Points on a hilly landscape, in no order, each with its height.
A ball rolls from a point to whichever of its 5 nearest points has the largest drop for the distance, and stops where none of them is lower. Distance is the straight distance between rows; heights are no part of it.
bini: [-14  -9  12   2  17 -26 -10   6  -5   1  21  20  -6  -2  26 -19  -4 -14
  -5  17 -37  22]  (h 597)
sito: [ -5  -2  -3  -4  -4  23  15   8   0   4   2 -21 -16  14 -17   9   6  14
   7 -13  26 -23]  (h 162)
Neguv: [  4   7  32  -2 -13 -22 -30 -27   6   1 -17  18  -8 -32  15 -14 -19  -7
 -29   9 -13  43]  (h 352)
rikin: [ 19  -7  23 -18  19  -9 -37   4  11   0 -21  16 -19 -45  -1   3 -28 -24
 -25  -3 -25  30]  (h 183)
Vifa: [  9  10  -4   4  12  -7   7  -2   5  -9  14  -3  17  14  -1  -8 -10  16
  14   9 -10  -4]  (h 398)
Somiv: [ -2   8 -13  10  -3  -6 -10 -11   8 -14 -10  -1   1   8   5 -10   1  -5
 -11   9   4   5]  (h 277)
miru: [  0 -10  -7  16  -9  15  39  11  -8  22  10  10  15   6 -44 -10  18  -3
  26  -6   8 -23]  (h 324)
Dapuz: [ 14   4  -9 -15   2  -3  17   9  -7  -3  18  -3  27   8  -3   5  14  -3
  31   8 -18 -16]  (h 302)
musu: [ -2  -1   7  -6   5  -7 -29 -13  16   0 -19   3 -14  -9  19 -19  -7   4
 -21   2  -3  32]  (h 175)
vebe: [-14   0 -20  -9  10  14 -22  10  12 -17 -16 -13 -36   5  17  -4 -14   8
 -16 -11  22   6]  (h 286)
dema: [ 18   3  16  29 -20 -13  23 -15 -30  -5  14  13  30 -19   4  -3   8  14
   3  10 -22   6]  (h 78)
Zuda: [  4  11   9  15 -23   2  -8 -17   6  -8  -5   4  12 -11   9 -13  -7   0
 -12   8   7  18]  (h 86)
rata: [  5  17  27  26 -21 -22 -14 -17 -12   5   4  11  -3 -17   6  -5  -6 -11
 -19  13 -16  41]  (h 261)
Folen: [ -3  -3  -7  -7  25 -15 -18   8  21 -13  -9   6 -16  -5  18  -9  -7   4
 -14  19   4  14]  (h 70)
bomu: [ -4  -6  13   9   1 -30 -25  -7 -10   0  11  16   5  -9  14 -11  -8 -27
 -15  10 -30  47]  (h 430)
todu: [ 19  -9   5 -18  12 -23 -46  -1  18 -13 -16   0 -16 -26  -5  -9 -19 -10
 -31  -9 -15  28]  (h 122)
Tidaf: [ -2  -6  -8 -16 -15   2  14  28  -5  34  12   1  41  28 -21  10  19 -23
  43 -11  13 -18]  (h 400)
dof: [ -4   3   4  13  -7  27 -21  -4   1  -8 -18  -7 -19  17  14   1 -10  23
 -15 -11  19  -3]  (h 71)
Kefud: [-19  -5 -10   3  -1  28  22   1  -5   3  -4 -15 -13  15 -13  10   5  22
   5 -22  20 -50]  (h 192)
dizef: [ 11   6 -10   6   0   8  31  -2   2  -2  20   5  26   9 -16   8  16  11
  24   5  -7 -10]  (h 218)
Zovuv: [ -4 -10 -18  -9   4  19  11  23   2  25   9 -10  16  15 -32  19  22  -6
  26 -18  16 -27]  (h 195)
Tane: [-18  -8  -1 -14  16  17 -11  11   4 -16 -21 -11 -38  21  12  -3  -6   2
  -9 -29  35 -10]  (h 298)
Fufo: [ 16   2  10  -9   3 -19 -21  -4   6   6 -14   1  -6 -27   2   2  -6 -10
 -25  -2   7  18]  (h 73)
Fuzo: [-14  -5   0 -15  19 -34  -7   9  -1  -2   5   3  -1  -7  16  -5   5  -6
  -9  16 -24  20]  (h 651)
Vov: [ -8  -7   7  14 -20  22   0  -2   5  -6 -10 -17 -36   3   3  14  -9  12
 -32 -41  24  -8]  (h 413)
Bekuv: [-18  -1 -11 -14  22  17  14  20  -2   3  12 -19  -2  17  -2  21  12  16
  24 -13   9 -43]  (h 128)
nuda: [  1   6 -12  -1   5  -2   5  -3   3   3  -1  -1  -3  14  14   2  10   7
   8   1   5 -29]  (h 355)
vube: [  3  15  -8   4  -2  -8  18 -14  -6  -4  13  -1  12   4 -13  -7  19   7
  21  14 -10 -15]  (h 178)
gokes: [ -9   9  -2  19 -13   1  -5 -16   1  -4   4  -3  -6   8  -6 -11  -8  13
  -7  -9  17   6]  (h 263)
milez: [-13 -13 -26 -12  22  25 -12  26  -4 -15 -20 -22 -33  13  20  -5   7   6
  -4 -28  21 -38]  (h 246)
dibi: [-13  -1  -3  17 -13  19  43   0  -9   6  -5  -4   8  -4 -27  -3   8   8
  17  -3   2 -24]  (h 443)
guda: [ 25  13  15  -7 -16  -3 -25  -3  12   2 -18   0 -22 -26  -6   2 -22 -27
 -25   0   6  38]  (h 119)
narak: [-30  -8  -5 -18   4  36 -12  -9   3  -9  -1 -23 -36  12   5  16 -12   9
 -29 -25  31 -20]  (h 376)
sosi: [ 14   5   4  11 -23  -6 -13 -16   7  -9  -9   8 -13 -14   6  -2 -13   1
 -32  -9  17  17]  (h 127)
Vis: [ 16   4   3   1  -1 -12 -12  -6   4 -13   0   0   4  -6  20   6   0  -4
 -13   7  -6  18]  (h 268)
tib: [ -9   5 -13  11  -8  24  -7  -3  -7  -4   1  -4  -5   9  -5  -5  -9  14
  -3 -19  11  -4]  (h 383)
bodi: [  4   3  14  26 -13 -14  25 -16 -24   6  32  16  30 -10   9  12   4  -7
   2  29 -25  12]  (h 156)
zer: [ -6  12  23  10 -13 -15  -1 -19 -18   4  19   8   3 -26   8  -2   8   5
 -10  12 -29  27]  (h 193)
rebi: [  6   6 -17 -12   9  18  23  10  11  18   4  -7  23   3 -15   5   7   3
  33   5   0 -20]  (h 363)
kased: [-11   2 -22 -18  17  16   1   8   0   0  -4 -12 -29  20  -2  -8  -1  21
   4  -4  16 -29]  (h 200)
norev: [-21 -24  17  13  -4  39  35  -9 -12   5   9 -12 -23   4 -22   5  13  10
   4 -27  20 -35]  (h 259)
rafo: [ -4 -13 -17  -8  18  -8 -24   4  26 -14 -25  -1 -21  -5  19  -8 -23   9
 -23  -6  25  13]  (h 245)
nebiv: [  3  13  11   5 -24  -7  12  -7  -1  -3  18  16  22  -3   3   5   7   9
  -2  13 -16  -2]  (h 106)
Zume: [ 10  -1  -7  15  -2  -4  44  -7 -10  12  11  10  40 -10 -29  -3  11  -1
  20  16 -11  -5]  (h 225)
Besep: [ -1  -3  -2  -5   6   7   3  24   3  17  -2  -9  24  20 -22  26  11   3
  35  -3   9 -30]  (h 401)
Fefu: [-16 -14   0  -9  -7  36  23  19   0  22   0  -6  24   9 -33   8  30 -13
  40 -15   4 -37]  (h 190)
latan: [  6 -25  14 -20  22 -26 -40   5  -3   2 -13  26 -16 -18   6 -15 -21 -24
 -21  -3 -14  43]  (h 364)
Rafe: [ -2  10   9 -10  21 -45  11   2 -18   6  21  -2  29  20  25   0   7  -9
   7  33 -35   0]  (h 281)
Lavos: [ 13 -14   5 -21  11 -15 -42   4   2 -10  -8  11 -13 -13  15 -14 -14 -25
 -18   4  -7  28]  (h 239)
Gol: [-10 -14  -2   1   0  26  34  20  -8  19   7   1   8  10 -39  -2  22  -3
  23 -10  14 -42]  (h 338)
nufop: [ 20  16   7  -4  -9 -15  26  -9  -8 -11  17  18  26 -12   2  -4  17  -6
  20  27 -24  -2]  (h 120)
rutok: [-5 19 -1  1  7  3 -8 -5 -2 -9  6 -2 -4 23 14 -5  1  5 -3  8 14  0]  (h 389)
bes: [-17  -5 -16 -19   0  29   3  27  10  20  -3 -14  17  20 -13  10  24 -16
  43 -20  -5 -39]  (h 72)
dur: [ 26  -3  23 -11  -4 -18 -32 -11  -6   8 -40  26 -17 -35 -15   6 -24 -12
 -34  -8 -25  33]  (h 295)
Doza: [  8  -3   3 -12  28 -20   4  -2   5  -9   7   9  -1  10  17 -12  -2  -4
  15  22 -14   3]  (h 563)
Gokom: [  7  -1 -21 -23  29 -20   5  19   3   2   8 -17  16  10  -5   2  -1  -6
  21   6  -3 -22]  (h 532)
bapi: [ 11   0  -4 -14  12 -23  21  11   6   3  19   0  28  21  14  24  25 -12
  33  21 -25 -19]  (h 396)
degal: [  9   4  11  12 -17   3  20 -13 -10  -4  13  12   6 -10  15  -9  -6  15
 -10  23  -5  31]  (h 109)
kave: [  5  -2   8  -2   5 -24  11   3  -8  -4  27   8  20  -3  17   7  15  -1
   1  34 -40  18]  (h 158)
ruduz: [  6  -3  13  30 -16  18  12   3 -22  -5 -14 -11 -20  -1  -7   4 -23  -3
 -33 -18  19   9]  (h 514)
bok: [  3  -3  -1  -6   4  -7 -37   8  11  -3 -17   2 -13  -1  21 -15   0  -2
 -14   4  13  19]  (h 233)
Bepor: [-13   1   7  37   1  23  28  -9 -10  -1   0   1  -3   2 -12 -10 -21  18
  -1  -8  29 -15]  (h 556)
Kabom: [ -4  13  -2  10 -14   4 -29 -17   8  -7  -7  -5  -3   5  13  -3 -16   2
 -11 -10  14  21]  (h 96)
zifan: [ 18  12   8   8 -20 -20 -22 -23  -3   2 -27   9  -5 -35   5   3 -17 -16
 -22   3 -18  40]  (h 202)
gizo: [-11  -8 -22  -6   7  12  10  -4 -11  -6   3  -4   2   5  -8   7  -3  18
  13   1  20 -11]  (h 341)
Kenak: [ 10  -1 -16  21  -8  10  15  -7   3 -12  19   3  18   7 -10  -4  -1  11
   6  10   2  -1]  (h 276)
Lis: [ -8  -1   9   7   8 -30  -2  -9  -8  -8  23  -3  14  -2  21   6  13  -3
   4  16 -23   9]  (h 248)
dorad: [  3   8  -5  30 -26  -3  -1 -17  -3   4  -9  -3  -7  -1   7  -6 -10  10
 -18  -8  17  16]  (h 63)
zem: [ 13  11   7  -1 -33  -1 -27 -15  12 -10 -35  -6 -39 -26   8   2 -13   2
 -21  -8  12  23]  (h 138)
dorig: [  5   0  -2  -2 -12  13  26   8  12  20   9   8  37   1 -28  11  19 -16
  31  11  -3 -21]  (h 236)
zomo: [-17  -5 -18 -18  33  -3   2   8  14 -10  -6  -9  -6  24  10   3   0   6
   1  -7   3  -6]  (h 229)
Migi: [-11  -6  -8 -21  -1  33   5  31  18  20   3 -16 -12  14 -23  23  17   1
  35 -14   5 -55]  (h 107)

For each start below, name the point where the ball stops.
Gokom -> bes
Rafe -> dema
Lis -> dema
milez -> bes
norev -> bes
gizo -> bes
bini -> dema
